A landscape with many valleys, sampled at points; each row gives a point and its height.
A ball rolls from a point to the lowest of its 2 nearest points, and stops where none of them is lower. Distance is the straight distance between rows; heights are no part of it.
Fasi (h 285): [-1.12, -0.73, -0.53,  2.86, -1.66, -0.88,  1.59,  1.00, -1.99,  0.26,
 -0.66,  0.86, -0.12,  0.08,  1.69, -1.53,  0.04, -0.75,  0.26,  1.77]
daki (h 188): [ 1.38, -3.62, -2.37, -2.11,  3.23,  0.31, -2.29,  1.65, -0.87,  0.87,
  0.79,  3.04,  3.18, -2.01, -0.58, -1.27, -0.30, -0.18,  0.07,  1.12]
minot (h 824): [-0.54,  1.15,  0.55,  2.36, -5.41,  2.75,  1.01, -1.56,  1.61,  0.61,
  0.62, -1.63, -3.62,  1.04, -1.27, -1.02,  0.38,  1.49,  0.93, -2.13]
vita (h 323): [-2.94, -1.04, -0.50, -1.84,  1.31,  2.54, -0.94,  0.64, -3.03, -0.57,
 -1.55, -0.06,  4.75, -1.76, -0.32, -0.60, -0.42,  1.13, -1.53, -1.80]
sel (h 341): [-2.06,  0.68, -2.01,  0.64, -0.82, -0.74, -1.39, -2.04,  3.41, -2.55,
  3.01,  2.37, -4.31,  0.11, -3.46, -1.42,  0.82,  0.26,  0.42,  0.60]
dubul (h 239): [ 1.33, -0.99,  0.89, -3.51,  2.34, -0.38,  0.25, -1.83, -0.28, -1.83,
 -1.36,  2.31,  2.30, -2.93, -1.95,  4.03,  0.65, -0.26, -4.13,  0.12]
Lisi (h 712): [-0.82,  2.53,  0.48,  1.64, -2.64,  4.70, -1.25,  2.53,  2.13,  1.47,
 -0.93, -3.41,  0.34, -0.25,  0.72, -2.22,  0.32,  1.68,  0.79, -1.17]
Fike (h 410): [-1.41,  4.63, -0.02,  1.89, -3.71, -0.15,  0.85,  0.37,  1.44,  0.88,
  1.15, -1.99, -1.61,  2.13, -0.81, -0.32,  0.63, -0.65,  2.07,  0.55]
ses (h 281): [ 3.54, -1.85, -1.18,  0.18, -0.55, -3.07, -0.22,  0.94,  1.12,  0.53,
  1.32,  3.95, -0.65, -1.12,  0.91, -0.38,  1.39, -1.64,  1.95,  2.34]
Kaler (h 636): [-1.21,  2.81, -0.85,  0.49, -2.39,  1.05,  0.02,  2.14,  1.25, -0.97,
 -2.48, -2.99,  4.44, -0.48, -0.51,  0.98, -2.36, -1.23, -2.37, -0.65]
rasab (h 322): [-1.42, -0.78, -0.71,  2.51, -1.57, -2.11,  2.55, -1.25, -1.44, -0.24,
 -1.37,  0.03,  0.92,  1.18,  0.24,  0.48, -1.14, -2.65, -1.53,  1.54]
zuz (h 516): [-2.21, -1.92,  0.82,  0.73,  1.46,  3.32, -0.29,  2.16, -1.89, -0.31,
 -2.03,  0.67,  1.67, -2.37,  2.89, -1.66, -0.17,  1.34, -0.43, -1.01]
Rakam (h 661): [-2.14,  1.54, -0.13,  0.06, -2.14,  2.66, -0.76,  1.75, -0.14, -0.96,
 -1.70, -3.01,  4.69, -1.35,  0.97, -0.23, -2.24,  0.33, -2.23, -3.03]
Dugu (h 166): [ 1.01, -0.47, -1.18, -1.45,  2.19, -3.92, -0.31, -1.64,  0.99, -2.68,
 -0.22,  2.03,  0.30, -0.73, -2.35,  2.98, -0.27, -1.29, -2.34,  1.77]
Rubu (h 130): [-0.79, -2.65, -2.42, -0.09,  1.51, -4.13, -0.55, -0.51, -3.22,  0.33,
  1.49,  1.11,  1.88,  0.38,  0.76, -1.93, -1.12,  0.75,  1.30, -0.52]
Fonu (h 118): [ 0.64, -0.08, -0.50,  0.51,  0.76, -3.23,  0.05, -0.35,  1.54, -1.83,
  0.59,  2.44, -1.64,  0.03, -1.21,  1.89,  0.38, -1.99, -1.64,  2.20]
foso (h 143): [ 0.78, -2.98, -1.67,  0.39,  1.54,  1.74, -0.83,  2.31, -0.48,  0.85,
 -0.39,  2.83,  1.18, -1.95,  0.14, -1.85,  0.46, -0.61, -0.12,  2.73]
kegod (h 390): [ 0.21, -0.93, -0.90,  0.67,  0.29, -1.72,  2.46, -5.44,  2.29, -1.46,
 -2.69, -0.46,  0.35,  1.75, -3.26,  2.23, -1.48, -4.27, -3.08,  1.36]
makud (h 309): [-0.68, -1.97,  2.28, -1.13,  1.80, -0.20,  0.79, -0.96, -2.50, -0.91,
 -0.37,  0.76,  1.66, -0.87,  2.08,  2.11,  0.46, -0.11, -3.13, -2.36]
Tor (h 499): [ 3.63, -0.69, -1.36, -2.40,  1.66,  1.78, -3.33, -0.59,  0.75,  2.85,
  2.95,  0.10, -0.70,  1.98, -1.26, -2.46, -0.38,  1.51,  4.03,  1.88]
rog (h 270): [-2.38, -2.30,  1.30,  2.06,  0.44, -1.28,  2.75, -1.30, -3.02, -1.12,
 -2.19,  0.31,  0.39,  0.08,  3.68, -0.36, -2.04, -1.08, -1.09, -0.19]
Rilaz (h 315): [-1.64,  3.53, -1.68,  0.50, -2.75,  1.19, -2.56,  1.08,  5.05, -1.94,
  0.71, -2.26, -0.80, -0.18, -2.04, -0.52, -1.28, -0.68, -1.47, -0.84]
Muzu (h 293): [ 0.03,  0.24,  0.22, -3.88,  2.46,  1.90, -0.63,  0.89, -3.32, -0.87,
 -1.86,  1.26,  5.24, -3.42, -0.80,  0.64,  0.08,  0.23, -0.77, -0.74]
Nok (h 227): [ 0.89, -0.85, -2.36, -3.35,  3.29, -1.33, -2.42,  1.48, -0.29, -0.35,
  0.58,  1.93,  3.58, -1.94, -2.20,  0.13, -0.64, -0.30, -0.16,  0.95]
Lado (h 207): [ 1.23, -0.01, -0.05, -3.29,  3.16, -1.90,  0.94, -4.43,  1.25, -2.86,
 -1.85,  1.73,  1.72, -1.94, -2.81,  3.91, -0.42, -0.34, -2.74,  1.83]
ser (h 519): [-1.51, -0.02,  1.81,  1.12, -0.88,  0.36,  1.10, -1.04,  0.17, -0.74,
 -0.80, -2.95,  1.38,  1.57,  2.40,  1.77, -1.25, -1.73, -3.35, -2.84]
gesa (h 426): [ 0.73,  0.75,  1.82,  1.10,  0.61, -1.83,  1.55,  1.22, -0.93,  0.77,
  0.36, -0.41, -0.55,  0.76,  2.75,  1.40,  1.16, -0.58,  0.11,  0.19]
Nefed (h 173): [-0.06, -2.25, -1.22,  0.02,  1.25, -3.74, -0.53, -0.43, -2.60,  1.00,
  1.77,  0.74, -0.08,  0.64,  2.58, -3.23, -0.92,  1.90,  4.01, -0.99]
beb (h 338): [ 2.82, -4.53, -0.83,  0.37, -0.10,  0.87, -0.81, -1.00, -0.15,  2.35,
  1.84,  2.93, -2.63, -0.92,  0.51, -2.73,  1.47,  1.92,  2.12,  0.51]
tel (h 137): [ 0.61, -0.38, -1.88, -1.71,  2.66, -5.15, -0.59, -1.45, -0.75, -1.14,
  0.24,  1.24,  2.42, -0.05, -2.24,  2.49, -0.96, -0.53, -1.19,  0.26]
bika (h 140): [ 4.63,  0.94,  1.91, -0.45, -1.34,  0.62,  0.85,  0.75,  0.91,  1.35,
  1.11,  0.74, -4.20,  0.13, -0.84,  0.93,  2.56,  1.25,  2.94,  0.34]
kib (h 521): [-1.31,  2.12,  1.85, -1.43,  1.36, -0.67,  0.13,  1.18, -0.36, -0.18,
  0.06, -2.32,  2.44,  0.42,  0.84,  2.97,  0.76, -0.41, -2.40, -2.32]
vob (h 308): [-1.12, -1.54,  2.77, -1.06,  0.85,  1.55,  2.63, -3.25, -2.76, -1.75,
 -2.81, -0.09,  3.15, -0.75,  1.84,  2.23, -1.04, -1.24, -3.45, -2.12]
Zono (h 549): [ 0.37, -0.27, -0.37,  1.19,  0.76,  5.27, -0.76,  1.14, -1.51,  2.74,
 -0.72, -0.83, -0.70,  1.16,  1.30, -4.29, -0.26,  0.95,  3.87,  2.80]
Fegi (h 501): [-0.52,  0.47,  0.80, -0.64, -0.72,  1.25, -0.35,  0.39,  2.55, -1.66,
 -1.77, -0.65,  1.23, -1.25, -0.97,  3.19, -0.21, -1.09, -4.55, -0.41]
zodob (h 551): [ 0.92,  1.01,  1.30, -1.20,  0.71,  0.91,  3.01, -1.27,  0.05, -0.73,
 -3.87, -0.13,  3.56, -1.13, -0.60,  3.37, -0.20, -2.50, -2.97,  2.53]
semuv (h 492): [ 1.76,  0.70,  1.00,  0.52,  0.35,  0.86,  0.89,  2.38, -1.20,  1.81,
 -0.10, -0.35, -1.61,  0.15,  2.14, -2.38,  0.80,  1.08,  4.32,  0.99]
Faros (h 454): [-0.94,  1.12,  2.38,  0.18,  0.86,  0.35,  1.12,  0.50, -1.63,  0.73,
 -1.82, -2.34, -3.46,  0.37,  3.57, -1.60, -1.34,  2.93,  3.74, -1.77]
lin (h 581): [ 0.43,  1.33, -1.02, -0.14,  0.50,  4.79, -1.90,  0.75, -0.05,  3.29,
  0.92, -1.74, -0.64,  1.94, -1.29, -2.71, -0.18,  1.11,  3.06,  2.82]
Gezu (h 419): [-0.08, -0.21, -1.18,  0.75, -1.21, -0.92,  1.32, -4.16,  3.32, -4.32,
 -2.69,  0.23,  0.07, -0.39, -2.74,  1.97, -1.91, -2.28, -3.70,  2.44]
pidoz (h 88): [-0.40, -2.55, -2.57, -2.26,  2.52, -2.85, -1.04, -0.62, -4.11, -0.07,
  0.57,  1.59,  4.46, -1.14, -0.48, -1.20, -1.22,  0.78,  0.76, -0.31]
funo (h 83): [-0.55,  0.42, -0.79, -1.13,  2.19, -5.31, -0.84, -1.28, -1.42, -0.33,
  1.56, -0.26,  1.85,  1.79, -0.66,  2.33, -0.41, -0.98, -0.74, -1.27]
nez (h 214): [-0.97, -0.64,  0.37, -0.45,  2.34, -4.41,  0.43,  0.03, -2.83,  0.14,
  0.60, -0.39, -0.01,  0.12,  4.60, -1.41, -2.28,  0.92,  3.15, -1.52]
lemel (h 299): [-2.74,  1.49, -2.19,  1.82, -1.71, -3.19, -1.24, -2.92,  1.90, -1.84,
  2.46,  1.13, -2.76,  1.53, -2.88, -0.19, -0.19, -0.87, -0.57,  0.01]
doki (h 686): [-2.24,  0.91, -0.42,  1.77, -1.42,  3.64, -1.07,  3.09,  0.34,  0.33,
 -2.10, -2.59,  2.81, -0.69,  1.74, -2.43, -1.30,  0.38, -0.08, -1.24]
Bito (h 568): [-0.27,  1.20, -0.38, -1.22, -0.43,  1.15,  2.60, -0.39, -0.41, -0.66,
 -4.70, -0.03,  5.00, -2.91, -1.40,  1.79, -0.98, -0.75, -1.65,  3.09]
Nidum (h 740): [ 0.18,  1.99,  0.74,  0.64, -2.57,  5.76, -0.69,  1.04,  0.99,  1.93,
 -0.67, -3.34, -2.06,  1.43, -1.75, -2.27,  0.33,  2.09,  2.50, -0.61]
pez (h 529): [ 0.35,  0.07,  1.45,  0.56, -0.61,  1.92,  1.82,  1.33,  0.20, -0.96,
 -3.09, -0.16,  2.47, -0.94,  0.94,  2.75,  0.52, -1.58, -3.42,  0.66]
zivi (h 610): [-1.20,  3.49, -0.93,  0.29,  0.11, -4.02,  0.20,  0.59, -1.25,  1.43,
  1.94, -2.24,  0.62,  2.71,  0.42,  0.24,  0.08, -0.38,  2.42,  0.10]
gepel (h 273): [ 4.13, -0.81,  0.99, -1.16,  0.47, -3.51, -0.90, -0.78,  2.38,  0.29,
  2.67,  1.84, -3.11, -0.40,  0.32,  2.05,  2.28,  0.13,  0.54, -0.46]
guse (h 264): [-0.23, -0.12, -1.61, -3.41,  2.30,  0.69, -0.82,  1.06, -0.89, -1.13,
 -1.84,  1.40,  4.06, -3.47, -2.83,  1.03, -0.20, -0.01, -1.32,  1.76]
Kagil (h 189): [ 1.06, -3.23, -0.15,  1.28, -0.03, -0.40,  1.04,  0.81, -0.72, -0.77,
 -1.04,  2.96, -0.25, -2.10,  0.12,  1.26,  1.04, -0.97, -2.51,  2.05]
sim (h 396): [-1.58,  0.81, -1.98,  0.42, -1.58,  4.85, -3.13,  1.16,  4.41, -0.31,
  0.47, -0.24, -1.17, -0.56, -2.41, -2.43, -0.36, -0.31, -1.01,  1.63]
Fuzu (h 156): [-1.48,  0.18, -0.67, -1.11,  1.78, -4.17, -1.73, -1.25, -1.40,  0.81,
  3.09, -1.32,  0.11,  1.71, -0.39,  0.70,  0.59,  2.19, -0.13, -3.46]
kal (h 280): [ 0.99, -1.16,  0.87, -1.80,  1.95, -1.58,  0.04,  0.06, -1.13, -0.63,
  0.57,  1.40,  1.88, -0.95,  0.51,  2.90,  0.80, -0.14, -2.90, -1.07]
Gine (h 183): [ 0.47,  0.75,  0.27,  0.36, -0.44,  0.10, -0.66,  1.37,  3.22, -1.18,
  0.71,  2.12, -3.04, -1.27, -0.91,  1.14,  1.95, -0.61, -1.60,  1.85]
Suv (h 352): [-1.94, -0.77, -1.58, -1.34,  2.62,  1.01, -1.35,  2.13, -2.64,  0.71,
 -0.12, -0.22,  3.80, -0.61,  0.07, -1.68, -0.71,  0.45,  0.31, -0.06]
guva (h 508): [-1.23, -1.30,  0.68,  0.79, -0.13, -1.42, -0.24, -2.36,  1.27, -0.46,
  0.89, -0.74, -0.84,  1.48, -0.30,  3.05,  0.54, -1.05, -4.48, -2.00]
Kiv (h 288): [-1.64, -2.25,  2.50, -0.04,  2.18, -0.14,  3.26, -2.14, -3.64, -1.59,
 -3.14,  0.99,  1.85, -0.69,  3.74,  1.20, -2.31, -1.72, -1.48, -0.92]
koti (h 233): [-0.69,  1.97,  0.05, -0.28, -0.43,  0.91, -1.52,  1.24,  5.44, -4.24,
  0.83,  0.56, -3.31, -0.85, -1.57,  0.71,  1.27, -0.48, -1.99,  0.91]
dopam (h 374): [ 2.15,  2.24,  0.71,  1.13, -0.38, -3.91,  1.54, -0.18,  0.66,  0.93,
  2.14,  1.43, -1.63,  1.80,  0.73,  1.52,  1.28, -3.12,  2.15,  2.24]
biz (h 534): [-2.24, -2.19,  1.26,  3.02, -1.14,  2.29,  1.23,  1.31, -1.27, -0.27,
 -2.35,  0.51, -0.06, -1.34,  3.19, -1.44, -0.37,  1.03, -1.34, -0.76]
Pibu (h 243): [-1.88, -0.41,  0.37,  0.73,  1.57, -2.94,  1.50, -0.06, -3.57, -0.42,
 -0.54, -0.30,  1.02,  0.77,  3.62, -0.77, -1.88, -0.11,  0.98, -0.56]
sog (h 481): [-3.22,  1.53,  1.68,  0.12,  1.74,  0.45,  0.48,  2.03, -2.05,  0.13,
 -1.63, -1.69,  0.13, -0.66,  4.66, -1.43, -2.18,  1.45,  2.45, -1.42]
mukip (h 440): [ 0.64,  0.72, -0.15, -0.61,  0.01,  0.17,  0.99, -5.06,  5.24, -5.04,
 -2.39, -1.24,  0.52, -0.12, -2.54,  2.33, -2.39, -2.64, -4.30,  0.43]
nofez (h 548): [-2.32,  0.11,  0.64,  2.30, -2.38, -0.14,  0.63, -1.07, -0.04, -0.10,
  0.11, -2.89, -0.17,  1.65,  2.16, -0.31, -0.58,  0.61, -1.81, -2.48]
buki (h 382): [-1.28,  0.73, -0.55, -0.07,  1.32, -0.19, -0.32,  2.82, -1.38,  0.90,
  0.01, -0.68,  2.13, -0.48,  1.04, -0.62,  0.37,  0.01,  0.34,  0.38]
Vevod (h 106): [-0.54, -3.50, -1.52,  0.39,  1.44,  3.64, -1.18,  1.62, -0.16,  0.27,
 -1.14,  2.53,  1.35, -2.77, -1.11, -1.16,  0.58,  0.49, -2.57,  1.65]
bukip (h 385): [-0.94,  1.02, -1.16, -0.49, -1.08,  2.21, -2.17, -0.84,  3.38,  0.09,
  2.08,  0.80, -4.13,  0.29, -3.44, -1.66,  1.24,  1.27,  0.86,  0.66]
Sife (h 500): [-2.30,  0.78,  1.95, -0.02,  2.34,  2.82, -0.36,  3.18, -1.38, -0.07,
 -2.67, -0.51,  1.59, -2.17,  4.40, -1.66, -1.15,  1.30,  1.57, -1.20]
Suzod (h 274): [ 5.27, -2.85, -0.14, -1.48, -0.59,  2.50, -1.20, -1.17,  0.67,  2.26,
  1.75,  2.34, -3.13,  0.39, -1.68, -1.91,  1.26,  1.65,  3.88,  1.28]
gep (h 580): [-2.79,  3.09, -0.56, -0.05,  0.27, -2.87, -0.39,  1.06, -1.11,  0.53,
  1.01, -3.38,  2.35,  2.16,  0.43,  0.34, -0.75,  0.10,  0.20, -1.27]
nam (h 332): [ 2.83,  0.13, -1.55, -0.74,  0.40, -2.65, -1.25,  2.34,  1.42,  1.27,
  1.79,  2.27,  0.38, -0.44, -0.12, -1.41,  0.87, -1.31,  3.00,  2.46]
San (h 356): [-1.28,  2.10, -1.84,  0.33, -2.22,  3.66, -2.94,  2.59,  4.68, -0.42,
 -0.54, -2.12,  1.35, -1.42, -1.37, -1.17, -1.54, -0.36, -1.97, -0.65]
Mopov (h 271): [-1.15,  2.65, -0.33, -0.82, -0.47,  0.77, -1.95,  1.14,  5.13, -4.50,
 -0.28, -1.33, -0.58, -0.91, -2.17,  1.40, -0.39, -0.70, -2.84,  0.03]
Ridon (h 467): [-0.21,  0.01,  0.96, -1.19,  0.05,  0.18,  0.17, -3.10,  3.13, -2.89,
 -1.83, -1.14,  1.34,  0.14, -2.05,  3.93, -1.15, -2.23, -5.39, -1.08]
Firan (h 208): [-3.36, -0.18, -1.47,  0.99, -0.39, -3.30, -1.13, -2.31, -1.25,  0.40,
  2.17, -1.60, -0.37,  1.95, -0.92, -0.25, -0.11,  1.77, -1.06, -2.87]
dok (h 797): [ 0.34,  2.36,  0.61,  0.22, -3.50,  1.84,  0.87, -0.86,  1.09,  0.91,
  1.33, -0.82, -4.21,  1.68, -3.60, -0.10,  1.25,  1.52,  2.59, -1.36]
gesos (h 453): [-0.05,  2.35, -0.35,  0.78, -1.43,  0.25,  0.57,  1.61, -0.29,  1.92,
  1.23, -0.38, -1.49,  1.10, -0.63, -1.51,  1.07,  0.07,  3.26,  1.53]
puf (h 442): [ 0.54, -2.21,  1.35,  0.32,  0.45, -2.50,  0.33, -1.96, -1.21,  0.74,
  2.29,  0.62, -2.38,  1.06,  2.00,  0.73,  1.43,  1.40, -1.01, -2.02]
zulel (h 576): [-1.08,  1.28,  0.29,  2.96, -4.30,  0.88,  0.59, -0.08,  1.64,  0.31,
 -0.08, -2.09, -0.22,  0.75,  0.88, -0.26, -0.77, -0.76, -1.81, -1.36]
Naf (h 333): [-2.06, -1.19,  0.91, -1.39,  0.05,  2.01,  0.84, -1.25, -3.44, -1.89,
 -2.74,  0.00,  4.28, -2.32,  0.68,  0.40, -1.17,  0.99, -2.56, -2.05]
vuzor (h 770): [ 1.58,  1.53,  0.65, -1.35, -1.34,  3.75, -0.39,  0.75, -0.26,  1.47,
  0.38, -2.07, -3.46,  1.96, -3.93, -0.94,  1.32,  1.61,  3.49, -0.98]
vod (h 552): [-2.71,  2.97, -0.23, -1.41,  0.41, -1.05, -0.12,  1.18, -1.36, -0.33,
 -0.51, -3.12,  4.35,  1.02, -0.15,  1.59, -1.09, -0.70, -1.35, -1.56]
Depu (h 326): [ 0.05,  0.61, -0.31,  2.58, -1.98, -2.16,  2.28, -0.27, -0.62,  0.43,
  1.34,  1.97, -2.02,  1.07,  0.46,  0.06,  0.98, -2.18,  0.82,  2.45]
ped (h 609): [-1.58,  1.96, -0.97,  1.47, -2.75, -0.39, -0.20,  0.68,  1.44, -1.06,
 -1.10, -1.89,  1.83,  0.39, -1.02,  0.67, -1.35, -1.77, -2.07, -0.07]
Bazuk (h 441): [ 1.87,  0.73, -1.69, -1.69,  0.53,  1.47, -2.54, -1.17,  1.92,  1.55,
  3.25,  1.12, -3.21,  0.85, -3.61, -2.16,  0.52,  0.80,  3.48,  1.91]
borif (h 231): [ 3.13, -3.24, -0.57,  0.17,  0.65, -2.88,  1.09,  1.20, -0.91, -0.04,
 -0.47,  3.63,  1.28, -2.00,  1.27,  0.77,  0.50, -1.47, -0.06,  2.32]
fim (h 251): [-1.92, -1.17, -1.29,  2.87, -2.35,  1.47,  0.65,  0.62, -1.24,  1.30,
  0.05,  0.82, -1.26,  0.02,  0.62, -3.36,  0.56,  0.46,  1.22,  1.22]
ginus (h 491): [-0.56,  1.10,  3.43,  0.10,  0.92,  0.80,  1.43,  0.54,  0.66,  0.01,
 -0.48, -2.63,  1.23,  1.63,  2.79,  3.12,  0.94, -2.13, -2.84, -2.22]
kage (h 428): [ 0.91, -0.68,  2.53,  0.00,  0.32,  0.10,  1.08, -0.17, -1.73,  0.73,
  0.07, -1.36, -3.72,  0.30,  2.59, -0.85,  0.63,  3.42,  2.15, -2.26]
Niker (h 520): [ 1.31, -0.44,  1.14,  1.15,  1.21,  3.26,  0.36,  1.80, -1.77,  1.81,
 -1.67, -0.30, -1.97, -0.17,  2.82, -4.03, -0.79,  1.71,  5.65,  1.25]
seze (h 65): [ 3.14,  1.53,  1.35,  0.42, -2.48,  1.19,  2.76, -0.15, -0.36,  1.44,
  1.56,  2.00, -4.34,  0.86, -2.28,  0.35,  1.43,  0.40,  4.84,  0.65]
setep (h 201): [ 5.55, -1.28,  0.76, -1.45, -0.80,  2.87, -0.26,  0.33, -0.99,  1.81,
  0.96,  0.99, -2.70,  1.58, -1.73, -1.62,  0.25,  0.72,  6.04,  0.12]
Kebog (h 459): [ 1.34, -0.49,  0.56, -0.02,  0.75, -2.94,  0.17,  0.53, -0.86,  0.97,
  1.75,  0.26, -0.70,  0.28,  1.83,  0.10,  1.24,  0.97,  1.14, -0.78]
Mav (h 402): [ 2.75, -3.02,  2.32, -0.04,  0.77, -0.67,  0.90, -0.60, -1.46,  0.85,
  0.63,  0.89, -3.33, -0.81,  3.34, -0.65,  1.14,  3.14,  2.17, -2.02]
vibu (h 200): [-0.53, -1.42, -2.21,  1.01, -0.16,  1.85, -1.46,  0.89,  0.13,  2.06,
  1.37,  1.56, -1.21, -0.24, -1.17, -2.84,  0.74, -0.08,  0.90,  2.40]
Kis (h 372): [ 2.71, -4.05,  0.80,  0.59,  1.15,  1.26, -0.46,  0.34, -0.49,  1.32,
  0.61,  2.30, -2.50, -1.94,  2.27, -1.72,  1.99,  2.74,  1.32, -0.59]
pafar (h 358): [ 0.16, -0.02,  0.21,  1.39,  0.50, -2.32,  2.59, -2.36,  0.38, -0.47,
 -1.48,  0.01,  0.44,  2.39, -1.35,  2.22, -0.78, -4.61, -2.28,  2.05]
Bota (h 547): [ 2.36,  0.74, -0.40, -2.30,  1.92,  3.61, -2.89, -0.09, -1.15,  3.02,
  1.50, -2.51, -0.58,  2.87, -0.66, -2.51, -1.04,  2.31,  4.28,  1.69]
Ger (h 398): [ 2.45,  1.81, -1.37, -0.51, -0.17, -2.60, -0.21,  1.18, -0.41,  2.27,
  2.29, -0.33, -0.34,  1.38, -0.10, -1.90,  0.74, -0.02,  5.39,  1.19]
ritum (h 463): [-0.07,  2.34,  3.57,  1.21, -0.13,  0.34,  1.79,  0.80,  0.44,  0.86,
 -0.30, -2.69, -0.88,  2.47,  3.20,  1.92,  1.15, -1.65, -0.72, -0.82]
bimi (h 363): [-1.93,  3.96, -0.89,  0.60, -3.11,  0.40, -1.34,  0.61,  3.41,  0.64,
  1.39, -2.48, -1.35,  1.22, -2.09, -0.28,  0.25,  0.32,  0.26, -0.84]
Tudom (h 472): [-1.12, -1.98,  0.91,  0.07,  0.10, -1.71, -0.82, -1.91,  0.13,  0.25,
  2.15, -0.20, -2.38,  0.50,  0.10,  1.59,  1.71,  2.03, -3.35, -2.93]
ked (h 124): [ 3.75, -0.04,  1.55,  0.09, -1.95,  0.90,  2.71,  0.15, -2.46,  0.86,
  0.73,  0.70, -3.72,  1.64, -1.05, -0.99,  0.67,  1.16,  5.78, -0.43]
gozam (h 209): [ 5.17, -0.07,  1.29, -1.16, -0.69, -1.80,  0.16,  0.83,  2.18,  1.16,
  1.56,  2.07, -2.76, -0.68,  0.57,  1.00,  2.47,  0.57,  2.52,  0.11]
zulo (h 255): [-2.55,  0.77, -1.96,  1.25, -0.86, -3.83, -1.36, -2.77,  0.46,  0.48,
  2.95, -0.02, -2.36,  2.23, -2.18,  0.27,  0.36,  0.78, -0.66, -1.43]
bazab (h 152): [-0.47, -3.64, -0.24,  1.73, -0.74,  1.46, -0.11,  0.38, -0.09, -0.66,
 -1.20,  2.48, -0.27, -2.27, -0.10,  0.66,  1.29,  0.46, -4.17,  0.09]

Where does a ball stop that starts at each point below?
biz => Vevod
bukip => funo
Lisi => gesa
Bito => Vevod
kegod => Vevod
Depu => Vevod
Sife => seze
minot => gesa
gep => gesa
Naf => pidoz
